The views of a scene show one set of named points, each view turned or mirrored, and shifted as a whole, with a little noise and some points left out.

Scene 1
View 1
K_149: [-11 -22   9 -26 -18  36 -28  31  26  -9 -18  13  -4 -19  -7  34  19   1
  30  15  22  12  -3  11  -4 -32 -13]
K_823: [-22 -32 -27 -23  -9 -14 -43 -14  -5  16  -4  14 -21  11  18  29 -16  -3
  28 -29 -10  14  21  29  34 -19 -40]
K_363: [-17  -1 -16 -21 -13   8 -26  13  -3  17  31  16   7 -12  -1  33  11 -20
  36 -26   5 -17  18  39  35 -19 -49]
K_675: [ -1 -19 -10 -13  11  -5 -13   5   3  -1   2  15 -16   1   7  22  -8   0
   9 -16   8  16   9  25  25 -21 -33]
K_963: [-16 -28 -28 -20 -10   2 -25   0   4   7 -11  27  -7   7  -4  24 -15  -4
  27 -14  -5  29  10  13  10  -7 -38]
K_565: [-36   7 -21 -21 -29   9  -4   9  -6  18 -20  27 -11 -21  -7  52   0  -6
  53  26 -19  56  14   7  19   3 -11]
K_450: [ 16 -46  -2 -17  17   8 -31   7  19 -13  -3  20  -5  15   3   6  -8   3
  -7 -35  23  -4  -1  21   8 -32 -46]
K_56: [ -4 -34 -15 -27  -6 -21 -34 -41 -10  30 -27  35 -22  22  39  28 -14  -2
   6 -23 -32  23  24  34  52 -15 -44]
K_875: [ -9  11 -19 -10   7 -13  11   5 -16  13  14  27  -8 -10  -1  34  -7 -12
  19  -3 -10  31  20  30  42  -3 -33]
K_991: [-21 -26 -14 -25 -19  19 -31  18  15  -2 -17  16  -7  -9  -5  31   0   1
  36   1   9  24   4  10   2 -21 -23]
K_491: [-15 -30 -20 -16   2  -2 -29  11   7  -5  -7   9 -19   2   1  22 -14   4
  24 -17  12  24   7  16  11 -21 -27]
K_552: [  8   5 -17 -15  15 -10 -10   0 -17  21  57  24  13   1   5  17   4 -26
   6 -53   1 -37  25  56  57 -15 -74]
K_143: [  5 -21  13 -22  -1  13 -16  -2   8   4 -24  27 -12  -3  16  30  13   3
   4   8   2  18   8  22  26 -26 -23]
K_915: [ -4  -8 -13 -27 -17  26 -22  11   5  17  25  38  26  -7  -9  25  17 -26
  25 -26   0 -24  11  32  23 -12 -63]
K_893: [-11 -71  -8 -32 -17   7 -66 -18  22   4 -52  17 -27  21  27  22 -11  11
  14 -17  -3  24   4  10   5 -35 -28]
K_692: [-12 -18 -23 -17  -1 -14 -13 -14  -9  15 -17  31 -19   9  12  29 -18  -1
  17  -8 -18  43  18  19  31  -5 -33]
K_972: [-34   7 -20 -26 -33  40 -22  48  12   4  29  13  20 -33 -31  40  22 -19
  62  -1  19  -5   5  18  -1 -12 -34]
View 2
K_963: [ 12  25   2 -22   0 -30   5 -19 -10 -37  17  16 -22  20  -6  -9   3  25
  15  10 -22   0 -36  12  -2  -8 -26]
K_915: [  5  55   4 -23  15  12 -22 -26  -9 -50  -1  13  -4   3  -2 -20  11   9
  28 -39 -28  34 -38  17 -21 -23 -15]
K_692: [ 25  19  -4 -28  -5 -33   6 -15  10 -37  18  11  -8  15   6  -2  16  25
   7  27 -14   1 -31  30   6   8 -26]
K_552: [  8  48  15  -8   8  31 -34  -3  26 -35  21  21  22 -13   4 -20  46   1
  23 -32 -48  40 -40  41 -33   8 -11]
K_363: [  3  49   9 -15  30  11 -25  -7  16 -32   1  10   2  11 -11 -21  20  12
  15 -21 -34  24 -42  12 -18 -19 -19]
K_991: [ -1  26   9 -26  27 -23  14 -21 -19 -26   8   8 -19  26 -17  -9  -9  12
  12   2  -9  -9 -39  -5   2 -26 -26]
K_149: [-11  29  16 -33  47 -11  24 -28 -30 -16   3   2  -3  16 -23  -5 -19  -9
  19 -12   7 -11 -47 -10   2 -37 -22]
K_675: [ 11  21  11 -18  13 -11  15 -13  -3 -20  28  16   3   7  -6  -2  19   2
  14   2 -19  -1 -42  23  -6   4 -20]
K_491: [  8  18  10 -15  16 -22  16 -12 -12 -19  30  17 -12  21 -17  -3   9  11
  14   9 -24 -10 -46   4  -6  -7 -23]
K_450: [ 17  25   3 -13   8  -2  31 -28 -37 -22  45  21  -9   8 -23  14  24  -7
  39 -15 -19   6 -53  17 -25   4 -11]
K_143: [ 16  28  -1 -37  24 -15  29 -29  -9 -25  10  -6   8   5  -5  11   8  -3
  18   1  14   0 -40  22   5  -3 -19]
K_972: [-32  44  31 -23  44   2 -29 -16 -11 -27 -18  18 -10  16 -13 -40 -27   3
   7 -33 -29   7 -36 -17  -5 -54 -27]
K_56: [ 51  35 -30 -29  -3 -26  15 -14  23 -45  21 -10  -6  22  -2  16  46  38
  18  32  -6  18 -39  40  -3  17 -23]
K_823: [ 29  31 -11 -18   6 -24  -1  -5  19 -34  19   4 -13  27 -11  -3  32  35
  12  21 -25   8 -41  20  -7  -1 -27]
K_565: [ -5  22  12 -43  19 -41  -6 -14  15 -39 -18   3 -10  19  13 -27 -24  24
 -14  25   0 -12 -20   7  30 -24 -35]
K_875: [  5  20  18 -26   3 -14 -12  -5  23 -31   8  18  13  -6  19 -19  11  10
  -4   8 -20   5 -26  37   6   7 -23]
View 3
K_552: [ 12 -15 -18   0  16  20  17 -30   9  -5  29 -34  18  -9 -23  16  -4 -14
  12 -18  38  10 -14  30  16 -44  31]
K_915: [ -7 -21  -5 -30  18  21  18 -57   9 -19  25  -6  30  -2 -23  13 -23  -7
   2  16  28  43   0  26  39 -27   7]
K_363: [ 15  -4  -4 -22   9  20  15 -41  13  -9  20  -1  16  -5 -23   8 -20  -6
   9  20  21  20   9  37  19 -33   2]
K_565: [ 22   8 -15 -56   8  44  41 -30  11  21   2  30   3  11   6  14 -30  -7
 -17  79 -24  20  -1   0   5  -7 -39]
K_991: [-11  13  -3 -46 -17  20  13 -39  16   3  31  22   6  12 -19   8 -33  -8
  -9  52   2  29  16   6  32 -12 -49]
K_675: [-12   9 -20 -28 -19  19  13 -19  16  12  46  -4  -5   8 -18  14 -19 -19
  -5  18  12  11  -5   3  22 -27 -26]
K_149: [-11  -6 -11 -43 -23  23  13 -41  21  11  42  38  23  22 -32  -5 -45  -9
 -13  49   6  34  23  17  46 -23 -63]
K_450: [-44   7 -12 -29 -34   7   0 -31  15  -4  68 -11  -2  11 -30  14 -19 -22
  -3   0  28  27   0   1  48 -23 -30]
K_963: [-12  22   3 -43  -4  22  21 -38   4  -6  21  -1  -3   5  -7  23 -18  -8
  -6  46   2  26   0  -6  19  -6 -25]
K_491: [-14  26  -4 -34 -25  15   9 -25  14   6  41   3  -7   9 -20  15 -21 -11
  -3  33   8  12   6   0  24 -15 -41]
K_875: [ 13   2 -29 -24   9  37  33 -13   9  24  21  -8   2   7  -4  19 -12 -17
 -11  29   2   4 -19  -1   5 -24  -9]
K_823: [  3  25  -4 -50 -18  13  14 -23  17 -11  24  -2 -30 -16  -2  27  -9 -19
   6  29   0  11  -6  12   9 -12  -6]
K_972: [ 16  -3  11 -20  23  31  24 -58   5  -1   7  21  56  17 -37  -4 -43  14
  -1  57  21  34  32  29  29 -28 -37]
K_56: [ -8  10 -25 -69 -29  11  16 -21  25 -13  33  -1 -52 -23  14  33  -4 -37
   1  14 -11  19 -29  10  17 -11   8]
K_893: [-37  23  -3 -78 -58  -1  -2 -38  29 -18  54  25 -44  -4  -9  20 -25 -28
  -2  35  -5  34   8   6  45  -3 -47]
K_143: [-11 -14 -33 -52 -28  22  19 -26  28  15  50  21  -6   8 -12   9 -30 -29
 -13  25  -2  26  -8  11  40 -26 -33]
View 4
K_143: [  4   4  13 -37 -27   0 -12  -7 -19 -50   0  -5  25  21 -29  31  12 -29
  -4  50 -25  33   8  -1 -35  19   5]
K_56: [-22   3  48 -32 -16  14 -27 -33 -23 -45 -13   5 -10  -3 -29  10  34 -25
 -41  29 -36  14 -12  32 -31 -15  44]
K_893: [ -3 -36   8 -63 -27  10 -26 -47 -43 -64 -32 -12   6  19 -44  15   5 -21
 -23  65 -26  45   4  32 -12 -16  12]
K_552: [-23  20  62  -1 -19  18  -2   4   4 -15  35 -22  18   1  31  -1   8   1
 -19 -25  25  31 -10  25 -20 -17  14]
K_692: [-12   6  45 -30  -7   6 -20 -15 -17 -39  -9 -15  -4  -3 -32   6  25 -25
  -6  44 -22  -4 -10  26 -18   7  16]
K_450: [ -6 -19  19 -31 -45  10 -18 -19 -23 -45  -1 -47  33  30  -9   2 -10 -26
 -15  38  10  48  14  33 -28  -8   7]
K_149: [ 14 -17  -4 -55 -14  -4   1  -3 -20 -48   0 -12  25  25 -17  30 -10  -2
  25  54  -4  49   7  -4   6  16 -30]
K_823: [-17  -7  47 -35  -6  12 -18 -28 -21 -41  -9  -9 -11  -6 -23   1  18  -8
 -19  32 -17  11 -13  33   0 -14  20]
K_915: [ -6   2  46 -46 -12  23   8  -8  -9 -11  11 -19  27   2  12  27  12   2
   2   0  26  52 -17  16 -22 -10 -15]
K_491: [ -9 -17  27 -36 -11   4 -16 -19 -23 -47  -6 -29   3   7 -20  -4  -2  -9
   0  44  -3  17   1  30   9  -6   0]
K_363: [-11   2  43 -30  -4  12   5  -5  -7 -27  18  -8  10   0  13  12   4  13
  -1   1  13  39 -13  15   4 -14  -7]
K_972: [ 10  -7  25 -57  13   7  20   8  -8 -19  12 -16  19  -2   8  24  -4  25
  46  21  29  41 -15   1  26   9 -53]
K_963: [ -7 -11  38 -46  -7   8 -14 -18 -21 -34 -15 -30   6   0 -27   9  14 -16
   6  44  -2  13 -10  31  -9   2  -4]
K_991: [  6 -18  16 -54  -6   1  -5 -13 -22 -44 -10 -19  12   9 -24  19   1  -6
  19  51  -4  30  -3  14   5   8 -20]
K_875: [-11  21  51 -13  -1   1  -9   8  -1 -29  15 -16   3  -5 -12   7  21 -15
   8  25 -11  -9 -10  14 -13  18   6]
K_675: [ -9  -1  29 -19 -21   0 -15  -6 -16 -45   6 -27  15  15 -13   2   2 -18
  -3  37  -6  18   5  22 -13   6   7]
View 5
K_149: [ 13   8 -15  11 -15 -24  12  23  -9  15  -2 -18  27  -1  20  -3  -9 -15
  11 -22 -34  41  16 -41   5  62  -3]
K_491: [-18  22  18   8 -16 -12 -15   7 -12  24   6 -15  14 -17 -16  -1  13   1
   3  -8  -8  33  16 -16  10  51   4]
K_363: [-16   2  -8  14 -19  11   1   2   6  -9  25  -5   8  12   0   9  11  -8
  14 -17 -19 -21  21  15  14  46  12]
K_450: [-46  10  12  16  -4 -17 -45  30 -36  10  23   5  29 -10  -2   9   6  -7
  -2 -24  -7  35  21 -24   6  40  12]
K_823: [-24  13  50  -7 -15   4 -15 -10  11  13  19 -11  -3  -1 -28  16  21   5
  21  -6  -3  14  23   5   0  56  -2]
K_893: [-22   8  64 -24 -25 -26 -21  23 -20  30   6   5   8  -8  -5  19   8   8
  21 -26 -15  63  29 -38 -12  64 -21]
K_692: [-19  25  43   0   6   2 -22  -5  25  12  16 -21  -2  -8 -32  12  15  -5
  18  10   0  29  14 -10 -14  55   8]
K_143: [ -6   4  26   7   6 -14 -22  15   2   3  13 -22  31  11   0  11   0 -21
  29  -9 -18  38  11 -33 -19  58   7]
K_972: [ 15  15 -58  18 -25   0  44  11  16   1   9  -6   2  -3  20  -4  -3  -9
  -4 -16 -36  -4  24  -8  21  55   6]
K_963: [-20  24  17   0  -8  -1  -9   6  13  15  15  -3  -7 -18 -16  12  11   0
   3  -2  -7  32  22 -16  -4  52   2]
K_565: [ 28  29   6  -2  -3   1  30 -14  53  18  -2 -35  -8  -5 -15   0   3 -12
  19  19 -20  34  11 -20 -13  70  -2]
View 6
K_963: [ -7   8  22 -21 -21 -10 -29  16   5 -17   8  -1 -14   4  18  37  -2 -21
  -3  18  16 -13  13   8  25  -2 -14]
K_491: [  3  24  14 -29 -12  -4 -18  13   1 -17   3   4 -14   0  30  31 -14  -8
 -12   2  19  -1  10   7  23  -1 -20]
K_915: [ -1 -20  35 -36  -9 -19 -11  26   4 -19   8  28  17  14   1  18  28 -41
  23 -11  40 -22  45  -9  42  -8 -29]
K_565: [-34 -16  12 -19 -14 -35  -7  15 -20 -52  34  -7 -13   1   7  61  -7 -17
 -10  33  -9 -22   6 -10 -14 -11 -16]
K_143: [-11   6  28 -12   6   3 -18  32 -10 -27  16  22 -18 -17  48  38  -3  -2
  17  -4   4   0  32 -17  11   3 -30]
K_149: [ 13  17   1 -37  30 -35 -18  40 -16 -36   0  23 -11   6  17  38  -9  -1
   8 -11  13 -11  28 -13  -3  -6 -63]
K_991: [  4   9   7 -32   4 -22 -27  23  -1 -31   8   4 -15   4  15  42 -12  -8
  -5   8  13  -8  17  -5  10  -8 -39]
K_893: [ 15  11  14 -16  -2  18 -63  31  34 -17   9 -10 -45 -27  43  41 -29   7
   1  15  11  17  20 -11  39  -2 -35]
K_450: [ 17  38  28 -24   3   9 -30  26   7   4 -13  28 -13  -3  46  17   0  -9
  14 -14  31   0  30  11  43   7 -33]
K_363: [ -3 -16  23 -43 -17  -9   9  12   0 -28  14  18  23  10   7  18  12 -30
   2 -19  40 -13  34 -18  38 -12 -19]
K_675: [ -6  23  26 -24 -12   4  -5  14 -10 -13   7  20  -5  -3  42  26   0 -12
   1  -5  18  -4  19   2  26   3 -14]
K_875: [-35   2  33 -16 -28  -5  17   2 -26 -24  22  19   8   1  29  36  14 -26
   0   6  10 -19  15   2  14   2   5]
K_823: [-14  -8  29 -22 -38  15 -17   4  16 -19  23 -10  -9 -11  29  33  -5 -19
 -11  12  19   1  14  -7  42  -5   2]
K_552: [-13  -8  46 -37 -34   9  26   2  -7  -7  10  40  38  11  22   1  37 -45
  14 -32  52 -16  43  -4  56   2   2]
K_972: [  6 -11   1 -59   8 -59   2  24 -14 -45   7  15  17  31 -24  31   7 -29
  -6 -10  31 -30  27 -13   6 -21 -50]
K_56: [-24 -16  42   0 -38  39 -28  12  20 -16  30  -2 -20 -30  50  37   0 -16
   8  17  11   8  25 -14  50   3  11]
K_692: [-26   4  32  -7 -31   9 -15   8  -1 -20  22   0 -17 -10  37  41  -1 -18
  -2  25   6 -10  11   5  23   2   4]

Which points are out of place in each view (at most two, in the order of its rows)? Write none if all are in place.
view 1: K_823, K_552
view 2: none
view 3: K_963
view 4: K_143, K_491
view 5: none
view 6: K_149

Scene 2
View 1
K_242: [ 18   7   5 -23   4   9 -15 -17  19 -13 -23  17 -47  -5  24   1  34 -34
 -21  20 -20   4  27  22  11  18  -6]
K_466: [-15 -43   2 -13   5  26 -29  -2  24 -17 -25  30 -13  12  10  25  39 -28
 -22  -6 -37 -21  33   9  33  14  10]
K_901: [ 11  13   6 -27   5  -3 -32 -14  20   2  -8  13 -41 -21  -6  -3  36  -7
  -8  10   2  -8  22  10  -2   6  -8]
K_861: [-19 -21  24 -20  -6  19 -30   9  14 -14 -16  37  -5   6  24  29  56  -8
 -19  13  -1 -25   9   4  26  13 -12]
K_536: [-11  -4   4 -16  18   7 -25 -21  27  -8 -28  33 -39 -16   5  -2  27 -12
 -24  -5 -20  -2  31  16   6   5 -13]
K_92: [ -4   0   2 -21  -4   5 -30 -10  27 -11 -35  21  -3 -20  -4  -7  28 -17
 -15   2   1 -34  20   0 -16  -4 -21]
K_443: [ 17   2 -16 -20  -1   6 -19  -7  28 -12 -28   2   1  -8  -4  -9  27 -36
 -15  19 -13 -29  23   2  -5   0 -10]
K_125: [-13  -9  12 -20  -9   8 -35 -14  25 -14 -43  33 -13 -18   4  -1  30 -22
 -17 -11  -5 -34  24   6 -14  -2 -19]
K_982: [-44 -45  -4  -4  51  21 -25  24  29  -1  24  38   8  17  -9  37  53  35
 -30  10 -22   3  16  -4  71  10   1]
K_157: [ 27  27  38 -30  -7   6 -11 -28   2 -17 -23  32 -97  -8  62   7  44 -36
 -22  26 -15  30  21  45  14  33 -14]
K_96: [  9  20  25 -29  10  -4 -35 -29  12   3  -5  27 -87 -26  10  -2  37  -1
 -11   2  -1  17  28  24   3  16  -7]
K_953: [  1  -9 -28 -15  16   2 -29 -21  40  -4 -32   7  -5 -22 -32 -18  13 -23
 -18 -10 -24 -27  40  -2 -13  -9  -3]
K_316: [  8  42  13 -28  18 -12 -18 -11  20   1   0  21 -40 -30   9 -13  38  16
 -18  33  25   9   4  12  -4   5 -35]
K_539: [ 27   1  -7 -29 -10  11 -25  13  18  -9  -6  -9  11   4  -4   6  45 -29
  -3  36   4 -39   8  -6  10   6  -4]
K_9: [  2  -4 -12 -21   8   5 -28 -10  29  -6 -21  11 -10 -15 -18  -9  25 -19
 -15   3 -12 -23  27   1  -4  -2  -7]
K_695: [  4  36  21 -23  24  -5 -10 -26  22  -8 -16  38 -67 -26  32 -10  31   2
 -31  25   0  30  18  31   4  13 -35]
View 2
K_982: [  2   1  56 -22 -78  57  33   8  51  -4   3  28  20 -17  -4  14 -78  19
 -16  30 -22  15 -54 -21  20 -15  12]
K_92: [-10   3  -4 -15 -36  33 -23 -21  17 -23  -6   1   5  23  10  24   5   2
   9 -17  -6   6   0 -18  44 -10 -18]
K_953: [ -3  -8   3 -17 -49  37 -17 -39  -2 -17 -11  23  19  33   1  13  -6  -4
   1  -8 -15 -31  20 -27  48  -4 -21]
K_96: [-21  22  13   7 -30 -43 -11  -5  43   6   1  19   0  -8  -5  18  -7   8
  16  -4   1   5  31 -15  28  13  23]
K_316: [-39  33 -13  -6 -35   5 -11   3  66 -13   0   1 -19  -9  -3  23   4  12
  -4  -8  -7  -5  16  -5  54  14  26]
K_125: [ -3   5   6 -18 -30  19 -28 -14   5 -22   0  -2  11  22  10  27   0  -3
  12 -16   2  16  -6 -17  34 -11 -22]
K_9: [ -8  -4   6 -13 -44  33 -10 -30  20 -16  -7  16   9  20   5  17  -2   1
   8  -7 -13  -8   9 -24  42  -7 -14]
K_539: [-17 -23  -1  -8 -38  71  14 -44  59 -24  -9  14 -14   6  11  13  17   7
  17  -3 -27  16  -8 -25  34 -22  -4]
K_443: [-17 -12  -3 -15 -32  44  -5 -44  20 -25  -5  15  -3  19   1  13  15  -9
   9  -6 -18  -2   7 -22  36 -11 -10]
K_466: [  8 -17  43 -16 -37  24   5 -31   4 -15   8  26  19   8   1  15 -30  -9
  14  11 -12  29 -26 -26   4 -22 -10]
K_157: [-37  20  14   5   8 -62   1 -19  36  -8  23  16 -22 -21 -20  12  18 -25
  22  10   3  39  18  -7  -4  15  41]
K_695: [-40  40   0 -10 -20 -29 -10   3  39 -13  14   8 -15 -15 -19  18  -2 -12
  -8   6   0   1  16   0  35  22  37]
K_861: [ -4   0  23 -15 -33  31   2  -6  40 -18   7  -1   2  -5  12  27 -15   5
  16  -1  -8  49 -37 -15  13 -21  -3]
K_536: [-12  12  18 -15 -36  -3 -12 -15  10 -12   4  17  12   8  -8  16 -18  -8
   1   3  -4   0   3 -16  30   1   2]
K_901: [-17   7   3   1 -38   5 -11 -16  44  -7  -6  16  -1   5   3  18   2  11
  14  -9  -7   0  20 -18  37   0   6]
View 3
K_901: [-11  -2   0  12  -5  28  18  -5 -17 -10   1 -30 -11  40 -24   0 -25 -12
 -42  19 -14  12  -4  -2  25  -3   1]
K_861: [ -8  -4  41  14 -48  23  25 -16   4 -21   3 -14 -31  -2 -23   3  -6 -45
 -19  13 -13 -10  -7  -5   7 -21   6]
K_92: [  3  26   4  13 -22  42  32   1  -2  -3  -7 -27  -4  33 -38  -8 -17 -26
 -25  32   6  -7 -20   6  24  -8  -3]
K_9: [-11  13   4  16 -16  40  27   5 -17   0  -4 -31   0  31 -39 -20 -24 -14
 -20  34   3 -14  -7   0  22  -8  -6]
K_242: [-17   1   7   1 -16  26  -4  -9  -8 -13  14 -17  -3  21 -42  -1   0   3
 -15  14 -20  20   6 -11  11  17   7]
K_96: [-15 -20   3   5  12  20  -6  -7 -13 -32  17 -32 -25  57 -17  16 -20  -1
 -41  17 -29  37 -11  -9  20  14   8]
K_982: [-60 -38  66  43 -48  10  36   6 -26 -16  -6 -39 -64  -1  -8 -29 -32 -31
   0  25 -16 -38  10 -38 -12 -46   6]
K_466: [-18 -11  40   8 -37  29   0 -10 -14 -19  22 -27 -16  -6 -41 -16 -11 -26
  13  30  -3 -36  -6 -11   4  -9  -2]
K_316: [-20   9  -4  26 -11  20  37   4  -1  -3 -21 -20 -27  57 -11   6 -15  -6
 -56   9 -27  49   1 -11  19  -3  13]
K_536: [-19   3  17  14  -8  30   5   7  -6 -16   9 -35 -22  41 -34  -7 -14  -7
  -5  32  -7   7 -19 -13  10   6   3]
K_157: [-14 -14   7 -12  -9  10 -32 -22   6 -34  31  -5 -19  28 -33  30  21  10
 -21  -5 -47  65   4 -12   7  41  20]
K_953: [-13  22  -3  15  -6  48  24  15 -24   8  -3 -42   7  41 -48 -33 -31  -4
  -8  48  14 -25 -14  -2  25  -4 -14]
K_443: [ -9  25  -3  10 -27  40  27  -1 -14   9  -6 -22  14  18 -49 -22 -13 -10
 -22  25   1  -9   6   1  22  -3  -7]
K_539: [ -7   9   0  10 -39  31  40 -16 -21   9 -10 -13  14  -5 -36 -18 -16 -26
 -47   6  -8 -14  26   6  24 -21  -3]
K_125: [  8  25  18  10 -23  43  22   0   4 -12   3 -27 -11  31 -38  -1 -11 -33
 -13  35   5 -10 -32   6  21  -1  -1]
View 4
K_316: [  1   8  22  14  24  -8  37   2   3 -12 -33  -8 -16  11 -15  -9  -1 -10
  22   8 -54 -24 -22   2  43 -35   3]
K_466: [-38 -20   6 -57  22  14  54 -12  18 -28  24  18  -9 -39  16 -25  27 -11
  18  11 -35   3  37 -13 -11  -1 -25]
K_242: [-23 -10   5 -29  22  -6  63  11  15 -13  11 -11 -14 -15  12 -33  11 -18
  27  19 -65 -14   4  14  31 -10 -12]
K_539: [-12 -19  25 -23 -10 -23  55  -6  -1 -48  14  14 -18 -20  22  -8   8   0
  44   9 -58 -51  18 -28   5 -37   3]
K_125: [-11 -10  21 -34  34   4  38 -19 -18 -24  19   4  -2  -4   1 -32   8  13
  40   8 -58   8   1 -27   3  -1 -13]
K_861: [-15 -22  25 -44  27  -7  31  -7  15 -20  -1  28 -22 -34   2 -23  25   4
   7   6 -43 -11  15 -17 -15 -27  -5]
K_901: [-14  -5  20 -10  17  -9  52 -13   5 -20 -13  -8  -8  -2   3  -6   8  -1
  37   8 -58  -9   6  -9  35 -11  -7]
K_953: [-26   6  -1 -16   7  27  64 -26 -28 -54  35  -8  16  10  14 -13   1 -13
  66  11 -43   0  20 -33  15   8 -22]
K_92: [ -8  -6  22 -21  21   2  38 -18 -22 -34  16   4  -1   2   1 -25   4   7
  47   8 -56  -7   0 -31   8 -12  -7]
K_536: [-24  -1   5 -22  33  18  51 -10   4 -18   3  -5  -4  -6  -2 -25  12 -14
  27  13 -44  12   7  -2  22  -2 -20]
K_96: [-21  -4  14  -8  33 -11  57  -9  24   7 -33 -24 -11  -6  -4 -11  12  -2
  24   9 -63  11  -1  18  56   4 -14]
K_9: [-17  -3  11 -18  11   8  53 -17 -12 -41  12   1   2  -3   8 -10   5  -5
  48   8 -47 -10  14 -26  14 -10 -12]
K_695: [-10   9   6  -2  42   5  44  17  16   6 -22 -17 -15   7 -15 -31   1 -22
  10  18 -57  -3 -27  29  48 -20  -8]
K_982: [-34  -3   5 -28  15  36  40 -20  36 -40 -28  45 -19 -45  -7  17  36 -31
 -16  -2  19 -12  47 -19 -22 -36 -18]
K_443: [-15  -8  11 -24   5   1  56  -5 -15 -45  31   1  -3  -3  16 -25   2  -9
  51  14 -57 -27   9 -22  12 -18  -8]
K_157: [-23 -18   8 -33  42 -26  61  32  40  28  -9 -26 -28 -19   4 -51  12 -16
   5  24 -87  -3 -18  51  53  -6 -11]
View 5
K_695: [-41 -21  22  23 -32 -28   7  29 -25  15   1  19  18  26  21  -3  17  36
  -4 -23  14 -11   4  -5  18 -26 -14]
K_242: [-15 -27  33  41 -20 -16  28  31 -13  10  -4  13  16   2  11   6  16   7
  21  -3 -20   7   3   1   2 -17 -26]
K_96: [-31 -22   1  36 -35 -30  33  26 -17  -3   3  39  29  11  26  18  27  23
   9 -15   9   4 -11 -21  20 -35 -15]
K_901: [-25  -5   7  22 -13 -23  30  32   4   3  -1  26  15  15  28  28  24  -2
  20  -7 -13  20  -8  -5  13 -24  -3]
K_466: [  2 -19  43  56 -21  11  65  15  10   7   7   2 -38 -11  -6  20   9 -11
  31  10 -26  32  -8 -10   3  -6   0]
K_539: [  8   2  23  15  16 -26  31  39  15   3  -5 -10   6  10  30  31   7 -42
  26  -5 -47  38   0  10 -10 -14  -2]
K_443: [-22  -1  33  24   7 -10  21  35  16  18 -10  11  11  10  16  23  23 -16
  36   9 -35  26   1  17   5  -6  -3]
K_953: [-42   9  31  29   6   8  29  31  35  25 -10  33   0   5  11  34  38  -9
  49  27 -29  29  -8  16  25   1  12]
K_157: [-10 -50  25  46 -54 -26  26  29 -51  -1  10  15  43   6  12 -10   6  36
   3 -23  -1  -9   6 -13  -7 -31 -54]
K_9: [-27   5  26  23   2  -3  31  30  22  14  -3  21   0  10  19  31  27 -12
  35  11 -27  30  -5   8  14  -8   8]
K_982: [  0 -11  29  53   2 -27  70  13  21   8  -8 -23 -98  -3  12  16  10 -29
  -5 -22  10  14 -13 -25  25 -16  50]
K_861: [  8  -6  28  25 -23  -4  49  17  -1  -4  23 -13 -32  15  15  25  -8 -11
   8 -14 -20  37  -2 -15 -10 -17   6]
K_92: [-26  13  28  10  -8   7  24  28  18  10  14  18   3  22  18  36  16  -3
  32   9 -30  39  -2   9   6  -8   4]

Which points are out of place in each view (at most two, in the order of its rows)? Write none if all are in place.
view 1: none
view 2: K_539
view 3: none
view 4: K_953
view 5: K_443
